Points, in no order, along strands that fork, close into loops and pass close to each other.
(in the rows, 128 means zero)
Two points are linked if the straight distance between their rows is under 157. Some points are linked to none.
q_100: [134  93  82  78 167 108 131 134 111 161  87 130 138 181 116 154  72 152
 184 124  60 141 151  55 128  81 112  84 141 113 134 153 149 155 162 125
  83 170 148 145 143 187 162 133 119  61 143 119 155 156  99 123]
q_871: [128 151 145 124 142 144 112 151 140 147 125 135 163 114 161 162 166  87
 133 104 135 128 123 146 163 136 129 126  85 143 174 131 156 120 114 129
 151 133 115 144 134 101 114 132 118 110  98 116 136 110 106 123]
q_534: [126 100  90  81 171  92 132 152 137 168  58 150 157 129 151 160 125 134
 157 143 104 141 171 118 159 111 151 105 132 115  82 165 161 120 144 133
 111 166 141 136 141 153 160 130 157  49 123 104 107 146  81 100]
q_63: [109 143 135 144 119 122 173 177 112 104 141 161  72 147 142  86 165 140
  79 145 148  88 134 118 193 168  95 124 140 128 117  99  87 108 134  76
 142 140 116 148 131  98 116 131 156 182 165 111 177 132 129 121]
q_266: [148 104 126  97 136 131 113 100 157 128  43  90 141  90 122 119 140 116
 178 171 150 143 110  91 103  88 144 111 144 108  88 132 148 136 158 147
 101 106 124 117 167 156 164 103 146  99  98 108  75 119 100 123]
q_458: [159 149 104  51 150  90 116 108 134 167 130 172 134 122 167 170  95 133
 142 106 125 149 171  98 109 139 117 125 128  94 128 145 140 174 114  93
 155 139 129 117  88  73 146 112 109  68 107 112 112 171  76 152]
q_29: [160 143 104  76 151 111 113 102 142 175 149 149 128 117 186 173 103 116
 146  86 129 133 171 100 134 145 119 136 113 104 172 172 158 152 107  74
 173 145 134 130  95  80 134 130  90  78  82 126 116 163  92 147]
q_947: [116 114 107 180  85 160 150  83  90 158 178  93 112 118  97 165 145 157
 104  95 123 113 109 158 118 128 163 127 136 150 173 155 113  90 158 145
 104  85 176 146  97 140  89 140 119 136 157 147 145 138 139 124]
q_625: [123 121 117 114 103 152 176 107 140 158  72 114 165  94 142 152 178 117
 154 101 175 145  77 145 143 110 115 111 103 148 178 161 126 139 174 112
 125 119 155 135 120 167 101 112 142 111  57 120 160 120 135  98]
q_641: [151 169  80  74  94  77 140 148 174 114  88 183 121 109 189 101 133 133
  91 136 135 105 137 147 121 175 109 131 145  90  79  93 143 129 105 100
 118 147  99  82 105 104 124 126 159 130 113 141  98 155  97 105]
q_278: [138  93  87  82 164  78 141 140 123 176  78 139 105 136 140 153 111 155
 165 113  61 138 166 109 154 100 127 111 146 119 122 151 148 144 135 142
  91 192 160 139 137 157 146 135 136  63 128 122 136 150  91 103]
q_40: [136 137  88 169  77 144 194 148 108 164 179 111  63 170 123 154 126 145
  72 114 140 123 131 188 163 155 126 137 151 145 115 138  75  97 135  79
 130 108 173 114  79 159  60 135  94 170 141 131 173 129 152 124]
q_645: [121 130 103 125  80 132 173 180 126 148 179 185  78 183 128 147 122 156
  87 124 116  90 116  98 159 115  93 154 168 145 149 105 107 123 147  72
 133 171 139 121 105 144  84 124 100 164 175 103 183 155 146 154]
q_462: [138 115 145 124 164 142 131 142 109 106 118 147 182 153  90  88 115 145
 143 194 144 136 183  92 120 110 159 121 106 137  87 128 138 171 146 178
 123 120 116 123 186 151 187 140 152 119 135 144 148  88 138 144]
q_526: [131 137 143 104 160 137 115 162 133 163 141 144 196 156 185 186 120  85
 136  85 114 131 174 147 163 141 119 118  99 142 131 155 129 147  99 135
 158 139 116 145 142  77 130 130  86  79 124 118 149 101 104 153]
q_429: [135  69 125 114 147 140 140 114 122 162  68 107 147 141 124 153  88 123
 182 131  99 162 126  68 122  68  94  88 123 121 143 149 172 142 168 139
  95 144 142 146 151 182 144 135 129  79 111  99 153 148  86 115]
q_998: [110 136 101 125 112 158 141 161 106 127 115 141 138 164 136  65  75 120
  83 146 125 138 141 174 179 161 153 117 125 183 105 126  10 157 138  89
 153 135 105  96 162  96 141 119 103 113 172 126 169  94 146 157]
q_665: [154 117  84  81 122  80 156 133 150 173  81 155  94  90 198 107 154 134
 106  96  72 138 140 165 147 159 143 125 140 106 132 121 158 125 120 144
  84 190 147 137 110 122 129 157 150  98  90 141 117 115 105  79]
q_627: [114 124 142 151 107 132 115  95 130 120 145  92 112  82 121 146 165 146
 140 129 168 104 107 149  87 138 158 156 145 140 143 142 152 110 114 169
 125  61 159 107  90 135 104 105 160 165 156 141  82 137 121 104]
q_747: [150 197  93  64 140  74 163 115 144 141 120 184  92 110 162  99 115 159
 123 147 100 119 147  97  88 168 122 128 143 109 129  88  88 150 132 120
  82 142 133 136 143 123 142 132 140 134 168 100 120 153 140 103]
q_927: [116 144 169 148 123 109  76 157 154 109 167 131 132 117 157 128 132 105
 117 113 153 132 134 129 160 143 129 163 117 114 109 118 171 104  77 100
 198 109  99 107 115  87  99 148 116 142 109 126  90 133 107 147]
q_912: [164 107 159 136 155 125 106  92 150 105 105  87 140 105 113 135 119  90
 148 148 100 169 129 105  94  96 130 131 107  94 109 121 174 111  93 164
 131 157  79 204 135 139 172 137 129 114  69 140  85 124 122 137]
q_755: [152 105 189 145 155 163 104  83 173  74 117  65 155 119 109 136  95  98
 167 148 106 182 124 109  70  83 115 116  79 126 148 125 164 117 134 164
 141 121  80 198 129 153 187 134 116 106 105 126 105 142 134 150]
q_766: [112 161 160 141 106  81 115 183 143  91 141 167 103 142 158  72 145 133
  98 125 142 128 135 136 139 163  77 149 127  77  46 105 161 121  84  98
 182 173  62 102 129  83 131 166 129 154 127 132 136 101 110 126]
q_454: [119 147 158 144 142 129 146 183  93  84 130 156  77 128 137  64 150 135
  90 143 148  88 123 128 185 169 100 114 120 111  96  91 114 111 113  90
 169 130  96 147 122  73 131 140 170 184 166 110 150 105 119 113]
q_865: [126 127 128 101 170  57 105 101 107  97 117 127 147 155  89 118  82 170
 160 183 124 119 150  92  46 129 107 130 153  87  57 127 119 159 142 158
 118  92 147  76 139 116 168  97 120 131 159 140 120 151 124 152]
q_142: [115 142 168 131 153 114  68 182 124 130 164 130 181 171 141 165 115 107
 154 133 124 130 179 159 148 126  96 147 122 139  70 118 160 156  82 188
 174 121 123  99 137 101 149 127 114 105 130 116 132  84 107 146]
q_560: [119 145 110 172  95 137 182 126  90 182 197 105  82 128 123 178 125 162
 101  97 107 109 155 161 138 149 141 142 147 140 150 152 117  87 137  94
 125  90 165 131  75 150  81 135 102 152 151 124 142 129 122 130]
q_430: [143 121  78  64 156  83 141 149 154 150  48 189 148 117 168 127 143 109
 115 155 112 127 159 138 151 150 154 119 137 114  67 151 144 126 133 133
  99 164 141 131 138 133 146 146 164  52 118 107  98 127  96  96]
q_539: [ 99 123 170 125 110 105  98 139 128 119  97 114 142 139 128  81 158 166
 126 161 224 104 127 127 144 145  87 138 124 137  82 113 141 177 109 128
 139 106 156  87 131 127 126 107 185 168 153 115 136 117 130 122]
q_670: [124 127 191 162 185 168 107  93 131  60 125  86 146 113  84  98 138 130
 144 143  98 142 129 139 103 123 156 111  76 162 148 110 159 127 139 193
 127 121  87 167 160 118 174 148 147 133 167 129 111 102 191 127]
q_96: [131 114 147 150 143 161 135 106 115 144 146 110 155 129 107 113 116 116
 138 117  97 140  96 118 134  91 133 104 108 163 181 131 137 129 168 152
  88 122 122 166 158 148 142 138 125 139 160 128 161  98 143 134]
q_437: [160 110  81 134 130 187 132 177 122 158 136 117 113 148 115  93 135 104
 133  74  73 183 113 188 159 121 166 126 161 167 159 164  14 139 152  69
 106 159 152  99 134 141 109 131  87 122 110 171 163  95 168 131]
q_519: [133 123 119 101 106 129 164 123 157 142  54 144 155 105 173 154 185  85
 131 101 186 140  94 159 142 127  95 117 103 133 160 155 154 120 132 114
 123 141 155 137 113 134 102 109 143 104  45 124 135 128 120  85]
q_573: [151 156 104  71 125 122 150 128 149 147  88 169 139 128 161 132 133 119
 121 134 161 129 129  90 112 172 115 134 119 129 137 126 124 162 164  93
 112 148 134 107 142 132 129  92 122  96  98 106 129 182  95 122]
q_608: [139 140 110 125  86 149 199 142  79 109 185 113  78 154 151 128 106 124
  85 161 151 126 132 132 167 174 108 121 149 153 131 117  40 143 127  48
 150 132 124 113 119 108  81 124 107 172 143 126 159 155 150 165]
q_838: [138 125 132  97 180  69  89 120 102 109 108 132 157 167  99 129  75 147
 175 200 130 143 193  89  73 116 109 136 145 107  39 127 121 145 122 149
 140 123 150  84 155 129 192 114 118 111 130 145 119 134 136 150]
q_225: [152 111 135 127 132 175 159 132 117 111 158 128  94 116 113  85 152 111
 145 138 101 121  82  90 151 132 132 133 167 165 175 133  67 123 173  74
  86 139 131 132 170 146 116 134 113 175 145 146 159 136 188 152]
q_965: [ 92 122  83 160  61 166 170 100 118 141  85 109 157 123  95 118 173 160
 136 126 202 100  69 133 123 109 159  94 124 135 155 135 103 126 140 156
 113  87 175 100 112 158  90  88 151 165 105 134 147 136 141 112]
q_21: [126 152 110 157 121 115 137  94 143 117 111 139  86  72 152 133 176  86
 119 107 117 116  88 163 127 161 135 136  93 137 201 115 136  67 116 111
 119 127 145 161 111 130 120 158 161 151  95 145  82 104 165  70]
q_440: [110 150 153 176 124 127 132 148 107 107 198 106  92 104 124 136 137 153
 101 130 119  96 152 151 119 134 133 159 131 132 111 127 148  93 107 139
 173  58 123 102  90  91  83 123 119 169 170 130 103 134 135 132]
q_470: [123 110  81 138 139 179 119 111  90 179 151  69 151 137  99 130  86 128
 134  52  73 166 143 173 157 120 178 140 139 163 185 153  48 164 146  78
 146 143 150 113 117 144  99 137  87  98  92 174 166 143 117 143]
q_30: [124 167 104  82 136 106 169 140 128 153 177 155 148 168 162 178  99 123
  99 101 140 125 146 125 128 154 115 123 137 140 145 140  92 149 150  38
 159 131 128 118  99 100 107 114  87 116 125 101 174 168 116 192]
q_926: [147 160 124 117 142 133 115 104 155 108  92 132 135  76 139 136 182  80
 142 147 126 128  77 179 145 122 140  94  74 162 162 113 145 122 118 177
 147 118 126 139 144 122 158 139 182 116 107 127  65  59 159  79]
q_894: [147 110 157 150 166 160  95  72 141 120 161  90 115  78 121 150 111 103
 145 101 115 150 149 103  70 122 143 148 126 110 141 156 176 111 127 149
 105  97 107 163  96 130 151 138 126 101 127 117  86 149 119 132]
q_618: [157 117 155 142 155 163 133 134 142 135 166 117 111 133  91 101 145 101
 147 107  63 139  93 126 127  77 135 105 127 171 182 129 111 104 152 149
  85 153 129 173 155 155 152 162 136 164 157 142 156  81 174 143]
q_750: [134  76 153 142 145  99  96  91 152  79 124  72 152 133  84 114 142 125
 160 199 129 134 164  82  76 116 105 145 144  86  48 140 164 129 110 149
 131 160 109 180 146 143 167 116  97 149  94 156  92 171 133 159]
q_601: [113 119 175 169 130 144 115 113 110  80 184 106  92  93 112 122 149 155
 121 127 151 106 126 141  98 135 142 163 140 126 131 139 160  93 127 149
 139  54 113 116  98 114 104 125 144 154 169 128  87 151 149 122]
q_821: [118 149 180 145 142 121 112 195 119  80 120 151 103 141 134  66 164 143
  93 140 165  91 122 143 170 163  70 132 122 107  75  99 151 135  87  94
 184 132  98 116 124  83 127 142 172 166 148 122 137  92 109 130]
q_199: [150 135  89 145  69 163 209 135  92 124 192 111  56 164 118 148 114 137
  74 136 142 125 135 151 158 158 104 133 152 152 114 130  51 110 141  48
 130 125 157  90 102 147  66 134 112 173 136 137 168 155 156 155]
q_610: [111 132 159 164 125  50  84 154 143 104 127 110 126 126 121 104 124 126
 133 158 132 152 157 151 111 132  91 154 147  81  21 105 161 118  70 161
 138 154 129 115 143 106 146 150 122 155 107 145  97  93 105 117]
q_931: [115 138 145 160 113  94 143 129 126 131 134 159  80  97 152 117 135 128
 102  95  96 140 125 139 109 147 135 153 150  92 132 109 163  77 101 150
  96 145 112 148 110 138 126 165 144 149 129 122 106 106 115  91]
q_318: [152  64 144 144  81 149 138 112 146 109 123 133 101 157 120 141 119 140
 127 120 133 117  90  55  97  70  72 154 140 114 189 144 154 109 209 113
 105 129 112 140 129 198 115 131 127 104 145 116 147 148 149 144]
q_492: [ 95 135  91 139  91 124 143 137  98 153 152 145 167 166 119 143 108 171
 102 138 166  87 131 120 115 117 123  99 140 148 121 125 121 149 136 112
 162  81 138  85  93 120 107  92 101 138 135 138 168 149  97 159]
q_374: [134 147  75  67 129  87 147 120 154 126  54 145 111 114 126 119 124 159
 135 174 156 109 109  87  55 152 142 122 134 106  89 115 114 161 159 129
  79  98 134  95 138 141 127  93 155 125 136 121  69 178 107 116]
q_181: [ 97 146 170 169 145 136 115 167  99 112 192  93 112 124 110 113 123 145
 118 126 118  98 142 158 150 151 152 128 118 148 115  81 124 121 107 152
 172  93 109 113 132  87 103 112 112 169 158 127 126 121 147 147]
q_375: [141 145 116  67 140  72 131 136 155 145 105 193 148 173 179 177  91 143
 134 120 119 152 155  88 114 142  76 133 134  89 103 133 121 153 104  96
 156 171 104 118 123  93 135 115 101  65 115  93 142 184  85 151]
q_380: [141 148 149 108 164 131  87 127 159 105 133 148 168 110 158 128 163  74
 125 132 121 132 108 176 178 149 156 123  73 147 152 120 156 122  98 157
 166 120 120 139 154  94 125 138 144 120 115 130  88  74 155 113]
q_418: [117 131 117 101 116  59 119 137 139 132  81 116 139 125 147  87 153 152
 127 196 204 111 136 136 124 145  91 125 146 135  57 121 137 182 121 135
 130 104 166  48 141 124 147 102 184 147 152 125  99 124 122 104]
q_673: [139 129 114 112  97  81 140 124 131 149 120 156  86  70 177 112 117 147
  97  97  82 143 134 135 109 168 142 142 166  89 107 102 157  95  93 143
  93 175 124 140 103 139 128 172 148 124 113 133  78 121  99  87]
q_19: [133 147 102  81 140 123 154 121 108 174 177 128 144 141 157 173  98 118
 130  62 129 120 169 150 148 148 124 128 128 136 164 169 124 148 132  64
 171 125 151 119  79  85 111 127  77  90  87 140 165 168 105 179]
q_520: [105 124  99 133  75 175 180  96 121 141  77 106 174 119 124 132 186 143
 149 112 202 118  56 135 136 114 121 106 112 145 177 149 107 128 165 114
 131  99 164 102  95 159  89  99 137 138  67 123 167 130 141 124]
q_75: [118 144 153 165  97 106 140 113 140  96 138 151  67  76 158 115 137 103
 100  91 109 123  94 142 131 161 148 152 122  98 173 119 164  56  99 100
 126 124 111 159 110 121 119 177 164 167 127 137  81 106 153  95]
q_698: [129 121  87 111 146 152 114 130 109 185 133  89 150 160 112 105 100 112
 127  76  74 159 146 168 150 123 164 138 147 165 169 168  19 165 161  58
 135 166 144  99 125 135 123 140  82 102 112 168 172 120 135 159]
q_289: [138 123 159 151 143 106  81 100 133 103 163 114 139 126 102 125 114 106
 141 162 126 136 172  81  74 135 113 164 151  63  59 144 184 117  80 144
 153 161  90 163 121 126 148 136  80 140  87 157 100 155 110 167]
q_290: [117 149 133 112 149 142  89 111 109 134 146 123 153 105 126 118 107 139
 154 134 125 105 133  90  88 135 147 136 154 137 124 135 136 161 142 133
 129  79 115  89 124 116 150 110 122 130 147 142 114 141 105 157]
q_935: [116 105 132 185  75 139 150 153 107 157 142 163 104 163 107 137 144 136
  83 113 148  98  90 120 171  92 113 116 117 154 168 120 129 101 135 132
 108 140 154 156 120 151 105 121 119 154 150 127 192 114 151 113]
q_543: [148 129 129 140  96 140 190 163  81  91 170 137  59 147 160 106 141 112
  82 156 157 116 137 124 192 174  93 113 146 139 133  90  50 133 125  56
 153 149 113 137 136  75  84 128 136 176 149 126 163 145 139 147]
q_907: [152 108 135 136 154 183 153 161 130 125 163 128  97 111  92  92 149 105
 145 127  66 128  81 115 148  94 154 114 164 163 171 140  57 108 163  99
  87 153 125 164 161 140 133 142 111 170 159 155 161 101 181 152]
q_124: [123 134 105 119 101 147 156 135 102 129 159 123 107 155 135  90  80 123
  78 140 127 156 132 154 156 169 133 110 155 174 119 111   4 159 134  53
 146 138 113  94 137  88 125 116  89 136 154 127 166 126 142 161]
q_771: [106 106  92 143  62 129 115 141 116 156 101 123 164 160  93 100 152 175
 104 153 199  76 109 156 139 106 123  82 132 156  81 123  95 164 112 171
 135 105 157  73 114 117 106 104 149 176 162 142 157 108 126 121]
q_20: [148 162  89  63 103 118 152 132 156 157 119 177 118 141 152 153 130 147
 140 117 136 139 121  63 111 137 102 153 119 127 171 119 111 168 180  68
  90 156 149 117 138 164 117 118 120 106 114 105 150 194 119 138]
q_669: [109 114  96 171 102 199 110  80  93 152 149  77 158 152  86 139  95 138
  99  87  79 143 115 161 145 108 182 142 148 153 190 154  70 134 149 101
 140 107 144 123 134 158  65 124  96 123 121 162 149 168 120 141]
q_656: [130 127 162 150 128 156 133 114 135 137 155 149 113 117 140 149 108 110
 127 114 136 143 139  71 139 118 111 167 129 123 172 132 157 101 137  82
 127 120 114 137 120 131 112 131 108 119 127  99 120 165 125 149]
q_580: [127 130  95  89 133  65 127 137 159 140  62 125 115 118 129  95 157 143
 142 202 161 114 136 106 108 139 137 116 153 109  49 123 130 154 139 141
  94 119 156  76 153 143 151  98 174 133 144 117  70 157 123 106]
q_962: [153 145 108  82 114 158 147 114 161 111 130 158  88 116 156 131 149 121
 130 126 129 118 111  63 137 130 117 167 130 132 181 128 122 119 203  39
 104 136 145 138 141 163 120 124 132 143 129 104 139 183 152 139]
q_995: [137 171  99  71 110 130 164 122 138 139  98 162 149 127 140 129 164 124
 113 140 189 106 111 125 126 165 121 103 117 145 116 141 103 169 172  89
 115 119 138  93 140 121 130 101 121 139 121 133 156 162 113 130]
q_460: [160 137 110  89 131 123 140 134 169 137  59 170 147 103 191 130 190  91
 101 110 149 112 117 197 146 161 115 118 116 130 137 164 160 126 112 140
 110 140 146 129 128 103 112 124 151 119  59 141 116  93 125  89]
q_90: [ 91 134 140 155 102 159  90 127 108 116 142 108 174 145  76 165 136 133
 140 106 152 106  78 166 147 110 157 110 106 166 142 101 147 126 108 177
 161 101 131 115 124 118 109 105 124 145 144 126 145 115 143 117]
q_933: [132 174 139 108 179 135  91 151 113 134 168 140 152 116 148 102 113 101
 126 145 110 125 189 131 148 145 158 124 121 140 117 128 131 141 107 160
 157 122  96 127 157  84 165 134 110 115 145 111 110  88 153 160]
q_694: [145  98 169 179 180 145 114  99 151  96 206  93  94 134 115 153 126  96
 146  81  74 168 125 127  91 110 121 153 120 136 204 139 162  83 137 143
 102 135  97 181 102 146 143 189 129 134 159 109 112 111 158 136]
q_845: [133  94 180 183 138 159 124 104 144  91 131  95 146 158 111 149  78 107
 155 114 108 165 109  94  88  70  94 121  89 127 172 126 181 106 138 161
 126 128 107 183 125 159 157 148 118 100 112 121 141 128 139 131]
q_932: [131 139 109 111  80 114 150  94 176 123  70 132  80  61 148 120 175 122
 106 140 188 104 101 140  99 147 142 154 149  94 137 122 157  89 125 115
 120  87 154 114  93 146 108 109 171 155  94 141  67 150 117  98]
q_99: [135  99 168 166 171 152  99  86 132  89 208  85 114 105 110 138 104  99
 143  92  93 165 164 129  81 126 138 154 122 109 178 139 157  95 135 154
 112 108  87 164  99 125 143 168 117 114 143 116 101 141 149 140]
q_654: [126 118 131  96 173 116  97 119 101 111 120 123 183 157  92 103  90 148
 166 191 130 142 197  98  95 106 145 142 131 145  68 133 136 181 129 173
 145 111 131  91 177 143 194 142 138 114 122 158 122  98 149 159]
q_274: [102 129  78 157  58 141 157 122 117 171  86 118 152 140 102 100 170 168
 111 142 197  92  87 159 126 111 153  77 126 137 110 124  91 137 127 160
 104 118 153  94 105 129 104  85 135 172 130 144 160 126 122 116]
q_149: [147 169 114  76 180  39 115 105 144  99 123 164 113 125 119 116  95 174
 145 172 120 138 139  90  35 135 121 131 141  75  75 114  99 150 127 134
 123  99 121 100 133 108 151  98 127 120 165 114 101 182 120 146]
q_151: [105 130 144 137 166 104  76 188 120 130 135 142 163 175 139 179  90 112
 182 122  94 149 187 142 129 114  88 131 119  80  69 123 156 125  56 176
 168 134 132 122 121 109 146 139  79  92  94 118 124  90  82 121]
q_387: [ 90  98 126 188 112 164 126  68  84 100 172  95 142 113  87 139 134 154
 113 102 114  94  80 167  94 111 167 119 122 143 165 127 127 101 147 195
 106  73 130 145 103 137 101 131 137 142 182 128 124 130 145 108]
q_31: [118 123 137 136 109 173 137 145 118 125 117 129 130 131 119  87 127 100
  85 133 152 119 126 191 205 143 169 112 102 163 104 133  50 135 135 123
 133 130 117 122 168 113 138 128 129 127 166 141 163  87 145 118]
q_599: [125 115 142 134 153  95 115 126 117 147 119 130 103 145 126 150  85 113
 145 112  64 178 164  93 120 110 119 136 145  62  85 127 176 102  80 148
 107 206  99 170 112 140 145 159 106  96  94 119 109 134  91 121]
q_277: [138  78 144 121 139 138 106 103 138 110  58  86 153 138  96 101 108 139
 178 180 159 131 123  58  81  93 115 121 138 103  78 134 148 163 167 150
 103 104 109  99 151 163 170 111 136 118 122 117  94 141 122 149]
q_34: [137 141 190 149 182 163  99 134 124  77 130 101 170 137  83  81 133 141
 131 162 122 129 171 125 135 127 163 132  86 160 109 118 148 154 130 176
 145 126  95 139 180 122 176 138 144 135 138 143 135  85 176 146]
q_950: [114 130 144 134 157  98 105 148 106 153 163 130 112 136 145 169  75 117
 164  99  78 157 197 131 112 119 107 143 132  67 102 129 154 111  64 148
 149 155 116 145 104 105 149 142  78  99 104 123 114 108  74 134]
q_549: [135 113  89 152 100 175 134 175 129 144 139 144 103 159 111  90 125 109
 116 102 101 149 102 169 171 126 157 128 154 173 152 131  28 133 145  76
 102 151 158 114 127 146 112 126  83 148 151 158 189  88 157 136]
q_397: [ 75 146 175 155 151 125  66 175 107 114 188 100 156 161  91 141 111 130
 139 112 125 111 156 165 154 135 116 139 110 136  88  85 146 152  97 181
 195 109 121  99 143  87 125 120  99 144 148 120 135 112 136 136]
q_647: [ 92 115 149 139  91 120  88 155 105 130 113 115 159 172 100  82 149 181
 105 154 212  75 113 138 158 120  97 111 129 137  84 117 125 183 117 130
 165 100 154  89 121 117 107  98 174 177 161 128 159 114 127 147]
q_332: [138 152 126 117 132 136  96  83 151 117 103  87 150  63 112 150 189 119
 164 126 149 134  89 183 119 130 159  96 103 171 149 113 146 136 120 180
 125  85 160 122 133 131 140 111 173 132 111 142  85  89 149  98]
q_746: [137 155 112  81 187 152  89 114 110 165 170 110 175 105 148 119 101 108
 135 115  89 150 178 123 160 153 173  91 118 152 150 146 110 157 129 129
 143 126 119 138 161  98 155 128 106 101 139 134 127 113 142 163]
q_27: [119 120 145 157 132 104 151 150 123 133  95 169 106 146 136  98 120 144
 110 153 128 131 140  93 130 123  95 137 134 110 113  98 149 119 139 150
  95 168 120 144 155 134 145 121 136 130 146  99 156 123 120 100]
q_651: [110 129 125 146 115 172 139 106 113 157 120 130 175 120 104 109 122 136
 125 127 141 121  89 108 144 120 144 100 111 159 157 140 111 144 157 141
  99 118 120 131 149 139 123 107 124 139 138 143 170 115 120 124]
q_408: [137  71 146 133 159 126  92 118 156  91  73  76 167 158  81 113 107 138
 172 201 147 135 158  86  82  88 122 127 134  94  44 144 172 136 133 155
 118 132 119 140 138 154 167  96 121 117 102 142 101 155 138 137]
q_263: [139 152 141 101 179 124  84 164 131 138 156 151 184 159 178 161 123  87
 146 115 126 133 193 145 158 139 133 132 113 143 104 143 136 156  91 166
 173 140 100 126 155  86 152 129 109  73 120 119 125  83 124 167]
q_911: [112 129 169 178 132 158 126 123 132  77 106 122 108 123 108 133 134 111
 128 131 151 116  61 116 141 105 103 143  78 159 186 113 149  85 116 123
 151 127 104 150 125 132 138 150 155 123 108 111  95  97 149 105]
q_146: [134 126 127 118  98  92 132 142 144 154 114 151 132 102 157 163 121 126
 118 119 144 147 129 123 123 127 115 156 160  77  96 140 178 109  78 119
 140 138 108 119  98 138 105 119 126 107  83 129  87 160  63 115]
q_546: [143 206  72  49 126  64 167 126 155 132 154 165  79 119 169 123 114 169
  94 125 112  99 141 112  77 164 127 143 152 125 168  92  64 134 136  81
 100 139 155 151 107 131 108 132 165 142 173 121 142 180 152 116]
q_41: [145  78 148 148 152 120 103  90 146 107 126  93 134  95 115 158 128 104
 151 131 114 141 128 115  84 108 136 132 146  81 107 135 174  99  98 163
 105 121  94 177 124 154 144 129 129 109  90 114  67 149  95 129]
q_202: [131 153 179 149 137 110  69 129 161 112 174 123 133 117 126 117 121 100
 134 131 125 148 159 103 118 132 135 172 130  63  81 123 183 106  63 126
 176 143  90 134 114 102 140 145  91 149 107 141  90 143 116 161]
q_974: [ 93 121  98 154  97 191 126  78  80 139 143  74 160 126  84 164 118 153
 118  82 108 109 118 173 128 125 194 128 146 134 163 159 106 130 136 134
 141  82 161 121 104 150  66 120 111 125 114 161 130 158 108 137]
q_889: [137 128  92  78 134  87 157 158 138 144  64 179 115 116 182 105 156 136
  94 143  90 144 154 146 150 165 129 126 145 111  88 112 124 122 127 155
  83 185 127 129 144 134 148 150 170  87 141 109 116 116 102  94]
q_946: [114 125 139 163 123 169 129 125 106 112 121 111 138 140  83  81 109 118
  96 124 105 156 102 194 175 111 189 101  89 170 146 106  54 123 138 146
 123 140 110 141 198 139 142 147 152 130 178 146 153  70 172 105]
q_479: [129 124 125 109 110 153 170 117 122 110 141 153  94 122 121 105 148 118
 128 140 134 102 100  66 153 154 123 147 145 137 171 117  95 130 191  65
  89 129 142 134 161 149 116 121 132 165 166 122 160 163 161 142]
q_85: [122 131 133 127 117 105 103 104 135 130 101  87 136  85 123 141 168 145
 168 138 165 131  98 156  82 130 159 119 143 142 138 127 157 135 107 193
 105  83 170 104 112 134 131 100 167 143 116 131  78 107 119  96]
q_384: [115  94 171 162  82 174 117 105 149 104 108 113 139 126 106 183  98 140
 138 120 178 120  82  79 115  50  98 151 112 104 166 147 178 102 128 130
 146 107 115 145 106 156 110 111 127 107  90  93 103 139 126 141]
q_425: [124  93 132 167 155 132 128 140 119 128 221 121  81 140 109 172 126 128
 144  67  58 121 140 140 120  87 130 160 146 121 197 142 150  90 137 155
 104 133 129 172  97 144 117 173 115 145 158 126 141  83 152 135]
q_451: [113 101 190 169 116 192  99 116 128  95 127 101 165 139 103 181  73 127
 153 108 147 135  98  83 128  74 111 143  93 120 184 125 187 114 127 153
 167 101  97 143 129 146 117 118 110 111 111 120 134 140 127 134]
q_189: [163 130 100  93 132  98 135 128 152 165  89 155 124  87 183 131 166  98
 113 106 119 139 141 179 144 165 145 124 119 116 138 143 177 132 107 155
 113 161 144 141 125  91 128 143 139 105  79 137 115  98 112  72]
q_744: [126  96 113 177  77 155 138 169 129 151 131 152 104 168 109 114 139 122
  90 111 127 129  81 164 197 104 127 113 126 169 148 139  61 106 154 104
 102 149 161 140 135 151 108 120 109 150 144 148 205 101 156 117]
q_376: [ 97 114 135 199 126 151 128  78  83  93 164 101 123 121  77 144 146 131
 113 112 104  98  57 179 115 118 162  98  91 174 169 100 117 100 142 185
 111 111 125 171 135 130 125 145 149 140 178 132 122 106 179  93]
q_685: [146 155  88  67 136  74 144 118 146 121  98 172 103  99 141 115 111 159
 118 156 125 125 133  73  55 147 135 133 134  84 108  95 102 143 144 129
  84 132 122 128 132 126 123 109 146  98 155 108  83 212 110 121]
q_400: [146 100 136 112 149 133 153 117 150 146  52  95 139 106 139 140 129 115
 177 146 115 172  97 112 123  65 120  88 107 123 146 137 156 125 142 157
  94 127 133 152 154 164 152 125 155  89 104 100 107 110 106  99]
q_617: [122 158 121 161 119 146 159  92 116 119 125 118  89  59 122 149 183 112
 120 120 145 112  72 174 120 153 154 119  89 156 183 121 126  74 129 136
 117  92 166 157 108 139 117 137 166 142 108 151  92 114 171  77]
q_867: [ 97 120 165 138 121 165  66 138 123 114 134 110 192 156 102 181 106 130
 172 108 149 134 105 129 148 102 125 117 104 153 155 115 182 156 103 172
 167 102 134 111 136 127 111 103 112 122 116 127 142 131 116 123]
q_65: [107 151 145 144 114  51 106 173 149 113 146 149 120 124 144  97 124 141
 110 147 127 137 150 146 115 147  73 137 150  79  22 108 167 122  66 132
 178 163  83  96 129 105 124 155 109 141 115 133 116  96  87 131]
q_555: [129 122 124 150  89 132 163 171 129 140 158 196  69 168 114 123 146 150
 106 123 112  80 114 100 157 101  99 137 169 138 149 115 118 103 144 111
 103 176 121 144 128 143 108 133 107 180 165 121 192 123 159 147]

A fork is a point with three links, a tip a point with one. Leave the first point through the second and follow the links. Name the first fork or tip that comes.
q_670; q_34: q_685
q_430; q_534: q_927
q_440; q_601: q_263
q_149; q_865: q_670
q_755; q_912: q_425
q_698; q_437: q_645
q_277; q_266: q_665
q_65; q_766: q_608
q_651; q_96: q_995

How many points has the smallest loop of links through each point below? Write 0 if it is on no loop.
q_332: 13
q_669: 0
q_933: 0
q_34: 0
